Points on a hilly landscape, in no order, each with its height.
From any point a ball rolls to the lowest of the 2 points nearest to it. It stops when none of these is lower. Distance is the straight distance between rows; heights are no part of it.
q_350: [ -3   4  11  14  13   1 -16   1  -6  12 -12   8 -15  -4   8  15   3   6
   6 -14  -6   7  -8  -5 -18  -9  -9   9   0  21  -2   7 -13   6  19   5
  -3  10  -9  -8  -9  -7  -5  15 -10 -18 -20  19   7 -17   2  18   1  11
  10   6 -16  -1]  h=7.42
q_760: [  6 -12 -15   2  -9   5 -10  15   8   0  10 -32   8  -5   3   2   6   1
   9   2  10   1  40  -7  21 -15  -5 -14  13 -11   2  -3  12  -6  -4   0
  -3   9   7   1 -31 -11  13   0  11  35  -1  -6  20  -2 -23   6 -16   5
  23  21   2   8]  h=8.40
q_136: [ -1 -15  11   8   5   4  -5 -12 -12  -6   3  -4   4   6  19   5 -26  10
   4  -4 -14   2  -8   4   7   8  13   3  -2 -24  10   2  21 -12 -21 -10
  11  13   6   5  12  -3   1 -20 -12   9   7  -8 -15  19  -5  -7  -1 -25
   1  -2   4  -5]  h=7.90
q_413: [ -3  -9  13   1  10   5 -18   9   5  16   4  -4 -18   6  12  16   2   5
  17  -6  -8   2   4 -14  -9  -9  -3  -7   9  15   8  10 -13   1  24   9
   0   5   1   6  -7 -20  10  15  -5  -1 -13  16  20 -16 -18  21  -3   7
  14  18  -9  -3]  h=7.59
q_31: [ 18  -9   4 -10  10  10 -13   4  14   5 -25 -36 -15  -3  -6 -16   6   9
  -3   5  -7  -8   5   7  -2 -13  16  -2   1  -8   2   5  13  -2 -22  18
 -10   9  -5  -7 -11   4   1  29 -10   3   1   4  -8   7  10  17 -13   3
   6   3  -2  -3]  h=6.21
q_772: [  9  14  13 -11  -3   1   8  -7   4  -9  14   0 -14   6 -11  -9 -10  24
 -15  -1  -3   9 -13   6  15   0 -13   6 -18  -7  19   2  -4  20 -10  -5
  -5   6  13  -9   5  16 -15  16 -19  -2  -2   2 -18   1  -8  10 -11  -1
 -13  -2   5   4]  h=5.53
q_139: [ -3  12  -5   5  -2   6 -24   9   9  20   0 -11  -7  24   3  -3  -3  21
  15 -17 -21   8  11 -23  33 -14 -19  -6   8  10   0 -13  14  16   7 -14
   6   7   4  19   7  10  22  -6  15   4  11  31  28  -6  -5   3 -18  11
 -10   6   8   8]  h=4.22
q_446: [ -4 -15   6  -5   2 -13  17  -4 -12 -10   8  20   4 -12   8  -4  15 -29
  -3  15  10  -8 -11   2  -5   7  23 -12  -7  -3 -16  18 -18 -16  -4  17
   0   7 -15   0   7  -4  10 -12  14  -8   4 -27  -2  14  -3 -16   1  -8
  -3 -15  -5   5]  h=7.82
q_128: [ -6 -18  -3   4  -7   0   8   7 -14  -4   1  30  11  -4   8   9  16 -31
   3   3  15  -3 -20  -4   1   0  18 -16  13   1 -25   1   0 -16   9   9
  14   8 -11  -7  11  -3  12 -29  15  -9  -1 -23   3   8   1 -18  -4  -9
  -2  -2 -22   2]  h=7.96
q_844: [-21 -18  -4  15 -15  -3   6  15   3  -9 -16  -8   8 -22   2  11  11   2
   2  -1  -8 -12  13  18  -5 -25  16 -18   5  -8   5  25  17  -3 -15  22
   0  18   6  16 -16 -25   8  15 -17  17   5  -2 -12   7  -4  -9 -15 -27
  25  11   8   2]  h=4.23
q_542: [ -2 -20   4 -13  -6  16  17  -9  19  13   8 -16 -12 -18   3   2  14   1
 -19  -5  -1 -17   0 -10  -8 -11   9  -1   2 -12  10  11  -4   3   9   0
  20 -19  -8  -8   0 -16  14  19  20  -1   4  -2 -16  -7 -19   8   3   5
  -3  15   4   8]  h=4.04
q_355: [-21  23  11   6  17   7  20 -25  -8  -1  17  16  -8 -10   6   0 -10   3
  -9   6  10   5 -33   6  -8  15   3  20 -16 -10  13   5  -5  17  -3  -8
   5 -20   5  -8  23  12 -19   5   6 -26   6   6  -6 -11  14  -6   6  20
 -26 -18 -11  12]  h=6.20
q_226: [-11 -10   6   4  -3   7  20 -21  -3  -1  -3   0   3   0  -3   2   9 -14
  -1 -17  -9 -12 -23  -2   2 -10   5   2  12  -4   6  18   4  -3 -15  -2
  20  -8 -10  -5  17 -19   4   0  15 -13  -2  11 -12   8   9  -3  12  -7
 -18  -6   6   3]  h=5.50
q_319: [ -5  -8 -17  18 -19   2   9  12  -3   5 -11   0   8 -13  -7  21  24 -13
  18 -15  -2  -3   3   0 -12 -23   5  -9  17  19 -18   2  -1   2  19   1
   8   6  -8   0 -14 -26   7  -7  26  19   2   8  -2   6   2 -20  13   1
  48  11 -17  -1]  h=8.25
q_507: [-17  -9   7  -3   9  -1 -13  -4 -14 -11  -2   4  11  19   6   1 -41   2
  13   9  -3   3  11  -5  25  10   2  -1   2 -13  12   4  16 -24 -21  -8
  -4   6  -2   7  21   7  -2 -23 -16   8 -12  -9  16   6   1 -10   2 -13
  -5 -16  10  -2]  h=7.67
q_984: [-18   4   1  -8  -1  -4  -2  10 -12 -15  -1   2   8 -11 -15  -8 -28  -2
 -18  20  13   9  13  11   2   1   1  -5  -4   4   7  -1   6 -10 -15   9
 -22 -12   7   2   6  20 -17  -6 -26   4 -14 -22  -7 -13   5 -15   6  -9
   2 -24   0 -10]  h=7.31
q_470: [ 11  -8 -10  19   4   3   2 -10 -16  -9  -6 -23   2  -1  -1  -8  -6  19
   0 -11   1   7   0  13  14  -4  -5  -2 -14 -19  13   2  12   7 -19   8
  -7  18  -5 -11 -27   1 -15   7  -9  22   2 -10 -21   5  -2  16   3  -8
  10  -6  15  -3]  h=2.50
q_996: [-23   4  -2   1 -14  -9   2  19   2  -9  -6  -5   9  -7 -17   7  13  -5
  -9  -4 -12  -7  11   7   4 -22   3 -15  12  12  -4  20   4  10   0  16
   0  18   3  20  -3 -14  -6  14 -11   3  11  17  -9  -4  16 -16  -8 -23
  23  -1  -1   2]  h=3.81
q_170: [  2  -9  10   4   5  16  14 -13  17  11  -5 -10 -12 -35 -11   9  22  -4
 -22   0  -1 -12  -3 -10 -15 -13   9   8  10 -10  -2  24  -8  -5   8  12
  11 -13 -14 -13   6 -19  12  32   7 -16  -3  -1 -19  -6   1  10  -8  17
 -12  -1   9   1]  h=3.65
q_696: [ 12 -15   2 -24   1   0  -3  10  26   0   3 -13  -1   8 -15  -6  10  -8
  -9  16   0 -11  28 -10  -2  -2  -1  -2  12  -8  -5  -4 -17  -5   5  16
  -8  -6   1   1  -8  -3  18  14   2   4  -4   0   3   7  -5   8  -4   6
   6   9   7  -7]  h=5.54
q_424: [-11  11 -25  13   9  -6  14  -7 -15  -4   8  24  22  -3  23   9 -16  -4
  14   5   7   6   1   1   3  15 -11  -3   2  -5 -13  -6   1 -10   8 -19
   9  -5  -2   5  20 -10   4 -30  20   2  11   2  21   3  -1 -22  13   1
   1  -7  -6  20]  h=3.82
q_169: [  5 -16  25   8  -4  -1 -13  -4   6   4   2  -8 -13 -24  -5  -3   5  -2
  -3   3  16   1   2   2  -8 -11  12 -22  -2  13   2  24  -5 -14   1  11
 -22   4  -6   4 -23  -5  -6  21 -13   9 -10 -12   8 -14 -25  10  -1  11
   5   2  11  10]  h=7.94
q_242: [ 12  -9  -6 -12   3  -3 -12   3  12  -7 -18 -41  -8  29 -11  -9  10   0
   4   1 -22 -13  14   4   9  -6   6   0   8  -4   1  -9   7   7 -13  16
   7  12   2 -10 -13  13   7  19   2   1   9  32   8  17  14  13  -5  -1
  12  -2   4  -6]  h=5.93
q_415: [  6 -14  10  -8   1   0 -14   3  -5  10 -12   1   4  -2  -1  -1 -12 -21
   4   1  12  -3  -4  -4  -6   2  -2   3   7   1 -11  -4  12 -27  -7  -8
  -1  -8  -9  -6   3  10  -4 -12   2  -1  -4 -16  11  -1  -2  12   7   7
 -17  -4   5 -16]  h=8.14
q_89: [-20   8  10  -4  -8  -9  -1  11   4  -5   7  -2  -4  13 -21  -2   3   4
 -14  -2   1   4   9 -14  20 -28 -13 -13   9  15   5  16  -1  16   4   5
   0   9   8  25  -5  -3  -6  14  -7  -5  -5  20  -7  -9  10 -15   0 -10
   8  -5   9   0]  h=3.32
q_91: [  4  16   0  -3  -4  -2   9  -6  17 -10  16 -10  -1  19 -25  -9   2  12
 -13   5  -3   4  18  -4  11 -10 -23   8  -9  -5  11  -5 -10  11  -1   8
 -12 -11  12  -9  -2  11  -1  21  -3   6 -16  -9  -9   0  -4   8  -1   3
 -11   4  20  -3]  h=5.18
q_418: [  0   1  -8   1   4  -2  -1   3  30   5  11 -13  -3  12 -20 -11   9  21
  -9  12   8  -4  19 -16  -4 -33 -24   4   7   1  11  -5   7  12  -9   2
  -5 -23  -1   7  -3   0   8  16   7   7 -16  -9   0  -8 -12   7   8  12
 -12   7  25   0]  h=4.81
q_485: [-25   9   3  11  -7   3  22   8 -22  -3   1  25   7 -23 -19  14 -16 -10
 -16  -8  -3   9 -16  -4  -3  -1   0  11  10  25  -1   9  -4  -4   7   0
   7   3   1  -2   5  -6 -29  -6  -2 -12 -22  -2 -15 -19  16  -9  15  -4
  -2 -17  -1  -2]  h=7.06
q_774: [ 11  -6   4 -12 -17  -6  -7   4   2  -5  14  -2  -1 -10  -4  -1   4  -2
  -7   6  16   7  17   6  -2  11  -6 -11 -10  -5   1  -1  -7  -7   9   2
 -12  -4  12   4 -11  -6  -1  -4 -12  18  -3 -28  -2  -3 -27 -12  -5  -1
  14   9  13  -9]  h=5.17
q_219: [  3 -26  -1  30 -11   2   7  -6 -16 -11 -17   4   5 -12  26   2 -10   2
  -7 -25  -3  -7 -10   8  -8  22  23  15  -2 -20   1   0  21 -16 -13  -3
  21  16   9   5  -4  -8  -7 -23 -17   9  10 -11 -34  23  -5  -5  -2 -16
   4   8  -2 -11]  h=8.12
q_621: [  8 -12   5   4 -21  -1   9   8  -2  -6  -5  -2   0 -32  -6   3   5   4
 -12  -7   6   5   6   5 -13   0   7  -7 -16  -9   3  13   1   4   6  18
  -3  13  15   4 -20 -18   4   3 -13  29  -4 -27 -23  -8 -23  -6 -20  -7
  12   8  18 -11]  h=4.83
q_368: [ -7   7  -3  12  -5 -12   1   2  -2  -3   5  -2 -13  15 -14  -4 -10  31
 -10 -20   2  13   4 -20  13 -30 -22  -7   3   4  12  -3  13  20  -9  -4
  -2  21   7  23  -6  -5  -8  -5 -15   1 -16   2  -8  -7   0  -3   5 -11
   1  -6  13  -7]  h=2.58
q_451: [ 20   8  -9  -4  12 -14  12 -10  -2  -6  20   9   0  14  21  -6  -3  11
  12  19  -4  -1  -4  11   4  23  -1  -5 -28 -21   6  -2 -10   9  -4  -1
  -8   6   1  -4   5   9   4  -5  16  17  20  -3  -3  12  -2  -7  10  -9
   5  -4   6  10]  h=4.08
q_957: [ 18  -5  -7   2   8  -9   4   5 -16   2  -7   7   2  -3  11   2 -11  -8
 -14 -10   3   9 -20  -2 -11  29  10  14 -12  -8  -7 -19  -9  -8   5  -1
   4  12   1  -6  -4   4 -11 -22  -3   1  13  -2  -9   2   4   8   4   8
   6 -11 -12 -18]  h=4.42
q_613: [ -1 -11  -6  -1  -1   2  11   1  17  13  15  -8 -13 -12   1  -6  10   8
  -7  -1   4  -3   7 -11  -5 -26  -6  -8   0   4  12   8   2  13   2   1
   1 -11  -3   6  -7 -18  11  17  14  11  -7  -7  -2 -12 -28   5  10   4
   4   9  10  12]  h=4.41
q_712: [ 12  16 -10 -15   2   0 -19   9 -11  14 -17  -2  10  12   6   4  -7  -1
  -5 -18  -7   7  -8  -6   2  23  -5  14   6   3  -6 -33   7  -4   8 -16
   9   8   4   3  -1  17 -12  -7  -4  -4  10  15  -2  -4  14   8  -5   2
  -2  -7 -18 -12]  h=3.74
q_546: [ -4 -22  -3  16 -16  -4  15   5  -5 -10 -12   0   2 -25   5  11  17  -8
  -6 -14  -8  -7   0  10 -11  -3  20  -9   0  -7  -2  14   4  -3  -2  19
   7  21   6   7 -18 -20  10   3  -5  19   0 -12 -17   8 -13  -6  -6 -10
  15   3   8  -1]  h=4.54
q_902: [ -7   8  20   0  15  -4   4 -19  -7  -2  13   3 -14  -1  11  -8 -20   7
  -8   8  -2   5 -23   3  -2   1   1  13 -25 -10  17   8  -5   8 -19  -2
 -10  -2  -2  -2  21  14 -13  11  -7 -10   2  -3  -8 -11  -3  10   3   6
 -23 -20  -1  -3]  h=5.89
q_630: [  8   6  -1 -29  -8   1  -3  16  25   1  11 -12  12  17 -16   4   1  -1
  -4  11 -15  -5  36 -18  18   4  -7 -14  18  -5  -9 -11 -10   0  17  -2
   5   5   6  10  11   0  33   1  16   2  11  17  14   5  -6 -12 -17   3
   5   6   6   3]  h=5.82
q_792: [  7   5 -10 -10  12  -2 -10  10   1  -5  -7  -7 -10  12  20  -1  15   6
  15  18 -25 -15  -3  25   4   9   1 -12  -8   6  -9   5   3   5   1   0
  20  15  -2  -9  -7  18   7   9  -4  -5  20  24  12  15   0   9  -7 -13
  -3  10 -21  17]  h=5.16
q_92: [ 13  -3  -4  16   0   2  -3  -2 -12  -1   2 -18 -15  -2 -11  -9  -3  30
  -8 -19  10  15   0  -6   6 -21 -15  -2  -8  -4  15  -6  14  17 -14   2
  -9  16   2   4 -20   0 -20  11 -13  17 -11  -7 -11 -10  -3  16   4  -2
   4   1   7 -10]  h=1.71
q_76: [ 26  -4   3 -28  -4   4  -5   8  11  -8  13  -4  -3   6   2 -10   4   4
   6   9   5   3  15   3  -4  12   2  -3  -8  -4   1  -9 -22   4  16   9
 -10  -4   7  -5 -14  -4  12  -1  -6   9   0  -9   3   5 -13  10 -10   8
   4  18  -2   1]  h=5.48
q_444: [ -6  -4   4   2 -10   7   6  -9   4   5   2  -6  -1  21   4   7  -5   9
  -4 -24 -24  -7  -8 -12  23 -10  -7   0   8  -7   9  10  13   3  -2  -9
  30  -7   0   7  21 -11  14 -10   9  -6   8  23  -7  10  10  -1   7 -18
 -11   2  12  -1]  h=5.14
q_28: [ -2  18 -10 -11 -17   4   6   4   7   5  14  12  10  -1  -1  -5  -9  14
  -7  -8   8   6   3  -1 -11  -2 -13  -3   1   0   5  -9  11  11  12 -22
  -1 -24  15  13  25  -4   0 -13  10   7   6  -2 -12  -6  -8 -16   9  -4
  -6   8   1  -3]  h=5.28
q_243: [ -4 -17  17   0   8  -4 -25  11   4   2  -3 -15  -5   1   4   9   5  -5
  15   5   5  -7  16   4  -8 -18   6 -17  13   1  -4  21   0  -7   0  11
  -6  18  -9   3 -26  -6   2  16 -11   1  -4   8  19  -8 -15  18 -11   3
  15  14  -9  -3]  h=7.76
q_452: [ -1  11 -24  11  10 -16   8  -3  -5  -8  23  13  21  15  23  -2 -12  -4
   7  15  -3  -2   0   5   4  31 -15   0 -17 -12  -9  -5  -9  -5   6  -8
  -2   1  -1   0  22   5  12 -28  13   8  17  -6  15  15   0 -11   8  -3
  -4 -14  14  14]  h=4.37
q_200: [ 21 -17  10  10  -3   1  -6  -9 -13  -1   6  -4  -7  -9   8  -2   0  -7
  12  -8  11  -1  -8   7  -1  10  17 -18  -8   2   0  10   6 -11  -3   8
 -10  22 -10   5 -33  -7 -12  -5  -2  18  11 -15   7  -2 -16  16   5   3
   7   4   7   5]  h=8.10
q_623: [-11   6 -20  20   5  -7   1  -2  -5   8  -5   6  10   1  12  24  23  -8
  13  -9 -10 -12   2   7  -6   1  -2  -6  15   6 -18   2 -16   5  22   5
  19   5 -13 -21  -4  -8   8  -2  18 -18   4  25  14   8  13  -4  14  -4
  14   1 -12   6]  h=4.05
q_516: [ -9  -7   7 -14  -6   2 -18  -5 -12  12  -5   4   1   4   0 -11 -16 -10
   3   1  17   0 -13  -9  -2  -1  -2  10  -4   1   6  -8  24  -9 -16 -25
  -6 -30  -7   5  16  14 -13  -9   3  -8   0 -13  10 -12  -4   6  11   3
 -29 -12  -4  -7]  h=8.29
q_937: [-10  -5 -10  13 -21   0  41  -9 -13  -9 -13   0  10  -9 -13  -2  15   0
 -12 -23  -5  -5 -14  12  -6 -12   7   7  14   7   7   9   4  12  -5  -1
  25  -4  -3  -3  12 -12 -10  -5   5  -5   0  10 -36  15  23 -17  14 -12
   1  -5  -1  12]  h=5.81
q_479: [-21   4   3 -17 -11 -11   3  10  -3  -8   3  11  13  -6 -13  -6  -4 -20
 -13  15   2  -1  11   5  -1  -7   2   2   8   9  -4   8  -6 -18  -3   5
 -16 -10   4   9  16   3  -5  -9  -9 -13 -14 -11   3  -4   9 -26   6  -8
  -6 -12   4  -8]  h=7.50
q_138: [  3  -5 -17   5  17  -9   8  -1 -13 -15   0  -6  12   9  15  -6 -10   7
   1  10   3   4  -4  24  11  16   2  -3 -22 -14   3  -6   3  -3 -21   6
  -5  23  -2 -10 -18  12  -9  -2  -1  19  16 -12 -15  12   6  -4   6 -14
  11  -9   5   5]  h=3.35
q_264: [ 11   2  28  -1   8   9  15 -18  30   0  -2  -7 -22  -8 -19 -16  12   7
  -9  10   7  -6  -4  -6 -12  -2   7  18   1   1  16   6 -24   8  -3  10
 -15 -17  -7   1  -2  -7  10  32  -8  -1 -17   3  -7 -12 -10  18 -10  40
 -13   5   9  10]  h=2.65
q_395: [ 15   2   8  -6   3   6  19  -3   6  -3  -1   8 -13 -16  -5   2  28 -13
   2   3   2   1 -14   5 -11  11  17   3  -5  11 -16   7 -33   7  24  11
  -2  -1  -6 -27  -8  -6   7  14   7 -11   3  -1  -4   5   1   3  -9  18
   3  12 -13  16]  h=3.93
q_303: [ 11  -9  17 -17  13  19 -31 -10  19  17 -10 -23 -16  -2   1 -12   1  21
   2  14  -3  -1   3  -2  -5 -16  14   1  -9  -7  10   4  16   1 -21  -1
 -14  -9  -2  -4  -5  17   3  23 -11  -1  -9  -7  -4   0  -2  21 -28   2
 -15   8   3  -8]  h=6.47
q_423: [ 11  -1  -7  13  -1  -7  20  -5 -10   4   3   6 -10  -5   5  13  22  -9
  10  -2  -7  -7 -17  10 -10   8   3   5  -8  14 -11  11 -22   8  20  13
  16   9 -10 -30 -13  -9   9   5  20 -12   5   7  -1   8   4   5  11   7
  13  -5  -5  13]  h=3.53
q_145: [  4   9  -4  -4  -8  -5   8  -2  -5   2   7  17   2   0   5   4 -12   7
 -15 -14  -2  12  -6   0 -11  15  -4   9  -9  -6   5  -5  -2   8   7  -8
   0  -1  14   7  16  -8 -11 -12   2  -4   4  -3 -19  -4   0 -10   9  -3
   3  -6   2 -14]  h=4.92
q_562: [ -2   7   3  -8  16   1  -8  -7   8   9 -11  -5  -2  14   3   4   8  -5
  -1  -1 -21 -13  -2   8  -4   6  10   9   1  -6  -9  -9  -5   4  -3   7
   5  -2  -7  -7  14   8  12  12   5 -20   2  23  -2   6  20   9  -5  -4
 -19  -8  -3  -5]  h=3.80
q_887: [ -4   8  -5   4   4  11 -23  -5  -5 -13   1 -11   6 -10  -6 -13 -11  14
  -6  12  17  16  11  15   2  -8   2   0 -15  -1  10   2  20   1 -20  -2
 -29 -18  -1  -2 -11  26 -17  -3 -17  15  -2 -45 -20 -11   6 -10  -5 -11
   3  -7   5  -8]  h=7.07
q_493: [ -4  11  -6   8 -12   9 -12   2   2  11  -4  -5   5  17  -1  17 -11   8
   2 -21 -25   2   6 -18  27   2 -22   0   8   9  -9  -7  11  -2  12 -13
  23   7   2  14  10  -7  16  -9   7  -4   1  27  12   4   4  -3  -6   3
  -4   1   9   5]  h=4.71
q_981: [ -9 -19   5  14  -9  -2 -16  18   3   1  -7  10  11 -14   4  15  -6 -16
   4  -1  11   0  13   3  -3 -16  -2 -12  22   3  -9   9  16 -33  -1  -6
  -3  -1  -1  19   1 -17   0 -15 -14   6 -14 -19  12  -7 -10 -14  -2 -12
  10  16   0  -4]  h=7.80
q_876: [ 17   7   7 -17  -9   0 -14  11  -3   8 -18 -11  -9  15 -12  -4   1  -2
   5 -13  -3   4   3  -6  -3   7  -3   4  14  13   0 -23  -1  11  13  -7
   3  11   2   1 -16   3 -11   5  -5  -4   4  24   9   1   9  16   1   9
  12  10 -13 -13]  h=3.09
q_202: [  0  15   3 -10  13   7 -34  -9  11   3   0  -5  -6   0   5 -14  -7  17
  -2  19   8   2   9   6  -7  -5   5   9 -15  -2   7   0  12   5 -11  -8
 -24 -21   4   4   7  17   2   9 -15   0  -1 -24  -7  -4  -3  -1  -5  -4
 -13  -1   6  -2]  h=6.78
q_426: [  5 -12  -7  12   0   4 -29   9  -6  -2 -12   2  16  -8   4   0 -14 -11
   6   3  23   4  12   3   4  -2  -5  -6   8   3 -12  -5  19 -35 -12 -11
 -14   0  -1   3  -8   0 -10 -18 -10   6 -10 -26  16  -4  -4   4  -3   1
   2   7   9 -16]  h=7.97
q_291: [ 13   8   9 -10   3  -6  -1 -11   6   2  18  17  -7  15   4 -15  -9  -1
  10   8   8  -2  -6  -3 -16  26  -6  25 -18  -9  10 -22 -20   3   5  -9
 -14 -27   7  -7   6  22  -3  -7  -2 -14  10  -1  17  -2   0  10   7  16
 -17   3  -4  -8]  h=2.66
q_657: [ 15  13   2 -19   2  -2  23  -1   5 -13  10  24  -6   1   3  -9  17 -15
  -5  17   4   1 -25   5  -4  21   7   4 -14  -4 -13  -5 -26   5  14   9
   7   3   1 -13   4  12   2   3   9 -14  10   6  -3  13   3   0  -7   1
 -11   3 -17  14]  h=4.30
q_253: [-12   8  -3  33  -1  13  29 -10  -3  -7 -10   4   2 -35  -7  -5   6  -7
 -16  -8  16  -2 -25  17  -8   1  12  18   4  10  -7   8   6   8 -12  -4
   5 -12 -11 -13  11  -2 -12   5   9  -5  10 -14 -33  -5  14   2   0  12
 -12 -19   4   6]  h=6.70
q_608: [-16  -3  -2  -3 -11  -6  -5  22   7  -7  -4  11  21  -4  -9  14   3 -25
  -3   4   7  -6  18  -6   2 -20 -11  -5  26  11 -15   8   0 -29   4   0
   2  -2  -7  14   4 -17   5 -11  -1  -5 -10   2  11   2   7 -14  -2 -10
  12   2   4  -9]  h=7.66
q_991: [-21   1  -4  27  -3   7  29 -10 -12  -3   1  18   8 -18 -12  11 -10 -14
  -9 -10  11   2 -18  -3  -6  -8   3  30   5  10  -5   7   2  -4 -12  -6
   8 -23  -2 -24   6  -3 -14 -12  10 -14 -17 -12 -13  -3  21  -2  19   6
  -6 -13   6   3]  h=6.88
q_619: [-27  25  -8   9   4  12  19 -25  -5  -5  11  16   5 -29   1   1   2  -4
 -11   6  17   4 -18  11 -17   5  10  12  -6  -1  -2  14   3  24  -4  -7
   7 -26   3 -15  29   6 -12   3   9 -18  12  -7 -21 -12  16 -19   4   0
 -22 -13 -13   9]  h=6.45
q_851: [ 15   5  14  -7  15  12  -4  -7  16   1  -5   3 -12  15   3 -19  -3  -4
  20   3   2  -6 -10   0 -16  18   0  18 -19   6   9 -17  -9  -2  -4 -10
  -6 -16   0 -15 -10  16  -2  10 -12 -14   4  -6  14  -3   5  28  -7  25
 -22  13   2  -1]  h=3.26
q_99: [-23   6 -18   8  18  -7 -14   1  -7   5 -21   5  11   0  22  22   6  -8
   7  -3  -8  -7   0  14  -6   3   2  -3  10   1 -25  -3  -2  -8   3   4
  16   5  -8  -8   7  -1  16  -5   6 -23   7  11   7   4  20  -5  -3 -11
  -8  -4 -15  -4]  h=4.47
q_564: [ 17  14  -2 -18  -8 -18   3  -3  -6   0  15  15  10   1   6  -1  11  -8
   8  16  10   7  16   0   0  23  -5  -7   2  -3  -8  -6 -22  -6  18  -8
 -18 -13  -3  14  19  -3   0 -20  10   3   0  -1  19  -3 -11 -24  11   9
  10  -6  -7   3]  h=2.67
q_49: [-38  -5   7   6   8  -5   1   5 -18  -3  -4  15  10   4   4   7 -39  -4
   3  -3   0   2  -8  -8  19   7   1  -1   6  12   5   1  17 -17 -10  -6
  11   2   3  10  16  -1 -19 -20 -10  -7 -23   1  15  -2   9 -10  16  -3
  -8 -15   2   4]  h=7.44
q_973: [ 30   9   5 -13  -8 -11   4  -5   9   1  12  16   1  11   4  -9  10  -9
  14  18  12  -3   7  -6  -7  31 -11   5  -9  -7  -1 -21 -21  -4  17  -9
 -14 -37  -2   0  13  15   8 -18  18  -5  12  -4  30   3 -16  -5  14  14
 -10   3  -4   1]  h=2.03
q_301: [-14   7  13 -10   1 -12   6 -13  -1  -6   9  12   1 -12  -5  -2  11 -20
 -12  25   5  -2  -1   9 -12   7  10   0  -5   3  -4  14 -19 -13   4   7
 -16 -18  -2  -6  16   5   2   1  -6 -19 -12 -14   7   0  -3 -16   7   1
 -12 -20   0   4]  h=7.65
q_17: [ -8  15 -11   7   1 -10   0  -3  -4  11   6  16  17  -5   9   9   3 -11
  13   9   8   5  11  -1   2   0 -11  -6  14   8  -7   2 -15  -6  14 -14
 -20 -13  -6  13  20 -18   9 -12  17   1   0   5  29  -8  -7 -21  15   8
   8  -8  -1   9]  h=3.23
q_108: [ -6   7   9  16   4  -2   3  -2 -17  10  -3   8  -7  -7 -18  19 -20  -3
  -8 -12   0  10 -23 -12  -7  -2  -2  10   1  17   1  -1  -4  -2   5   3
   1   8  -6  -8   1   5 -23   6  -6 -17 -23  13  -4 -16  13  17  17  10
  -3 -16 -13  -7]  h=7.23
q_943: [ 12  -3 -11  -9   8  -5 -17  11   5  -6  -7 -21   1  20  16   1   4   8
  16  14 -17  -8  15  14  14   8   6  -8  -7  -9  -2  -6   1   1   0   6
   2  22  -1 -14  -9   6  15   4   1   5  17   7  13  18   4  11 -15 -12
   9   3   2   8]  h=5.56
q_261: [ 21   8 -10  -1 -13  10  -4  12  -1   6  -8 -13  -7  -3 -19  -9  -1  12
 -10 -12   0  10   0  -4  -5  -6 -11   7   5  13   3 -17   9  18   3   0
 -10   7  15  -4 -25   6 -23  13  -5   6  -9   5 -12 -12   5  21  -1   8
  11  12  -7 -16]  h=2.49
q_880: [  7  15  -6 -26 -12   6  -7   0  22  15  17  -6   8   8  -4   1 -10  15
  -8   5  -6   3  15 -11   5  -1 -15  -5   6 -10   4 -16   0   2  13 -15
  -2 -17  14  18  19   2  19  -4  14   8   8   6  -1  -2 -18 -11  -6   2
  -2   9   5  -1]  h=5.59
q_687: [ 13   6 -18 -11   4  -1   1  14  -5  -8   2  11  -2   4  18  -5  19  -4
   6  16  -5  -5 -14   7  -3  20   2 -17 -11   0 -24  -9   0   4  16   9
  18  11  -1  -6   3  18   9 -13  10  -6  24  15   7  19   3  -5 -10 -17
  -4   9 -26  17]  h=4.72
q_854: [ 23   4   0 -19  18   5  -4  -7  12   7 -13  -6 -10  34   7 -25   0  14
  28   7  -6  -3  -4  -6   2  18   1  17 -13   1  12 -23   0  17 -10 -17
  -1  -3   4  -6 -18  20  -3  10 -13  -1   8  13  20   3   9  27  -8  14
  -8  14  -5   4]  h=3.84
q_85: [  4   3  12   2  19   9   4 -17  15   2  -9 -10 -10  -7 -12   0  15  -5
 -12   0  -9 -12  -8   2 -25   0  11  17   2  -9  -1   5 -13   4  -8  12
   1 -16  -8  -7  11  -7   9  22   5 -19  -9   7 -11   0  10  10 -10  19
 -14  -5   2  -6]  h=3.22
q_167: [ 18 -10  -3  10  -5  -1 -12   6  -8   0   5 -13   2   6  11   5   1   1
  19  -5   9   9  12   3  15  -7  -6 -15   5  -4  12  -6  18  -1  -5  -9
  -4  16   0   3 -25 -12  -4  -9   2  30   2  -7  16  -1 -20   7   7  -2
  17  14  -3  -1]  h=8.26
q_893: [-34   0  -3  15  -4  -6  21   6 -24 -12  -9  22  14  -3  -7  15 -13 -16
   0 -14  -9   6  -9  -6   8   2   4  -3  15  12  -4   9   7 -12   2   2
  20  14   6   2   3 -17 -16 -19  -5  -8 -16   5  -5   5  23 -18  15 -15
  10  -8  -4   2]  h=7.24
q_888: [ -6 -14 -11  14 -12   3  12  18 -13   2 -13  15  12  -8   4  11  17 -25
   8  -6   2  -2 -15   7  -3  -6   9 -15  12  14 -22 -12   6  -7  14   0
  15  17  -6   0 -10  -2   1 -24   9   5   6   3  -6  12   5 -19   5 -19
  21  12 -26  -4]  h=8.13
q_808: [  6  12   3 -16  12   0 -10  -4   3  13   5   0 -18  38  -5 -22 -13  24
  17  -2 -12   6  -6 -12  13   4 -15  10 -11  -2  20 -22  -2  25  -4 -11
  -4   1  11  11   4  25  -6   6  -6  -6   4  18  14  -6   6  12  -5   7
 -18   9  -1  -1]  h=4.27
q_21: [ -2  12   3 -10  12   1 -28   7   5  11   2 -11 -11  40   0 -12  -9  33
  22  -8  -9  15  17 -28  31  -5 -18  -3   0   5   8 -26   0  23   2 -12
 -10  14   3  21  -8  24  10   3 -10   2   3  24  32  -4   9   6 -25  11
  -4   4   2  -3]  h=3.58

Call two points neighbours if one is among the 2 nearest of the other. Go from one point of each pair to the other, from neighbour to neighbour, staying as low as possible. Name the highest point that can't be avoided.
q_85, q_21: q_253
q_85, q_423: q_99
q_21, q_92: q_452
q_21, q_973: q_808

For each start below, name the point where the ball stops.
q_937: q_21
q_774: q_92
q_479: q_423
q_516: q_423
q_167: q_485
q_355: q_85
q_760: q_485
q_219: q_92
q_880: q_92
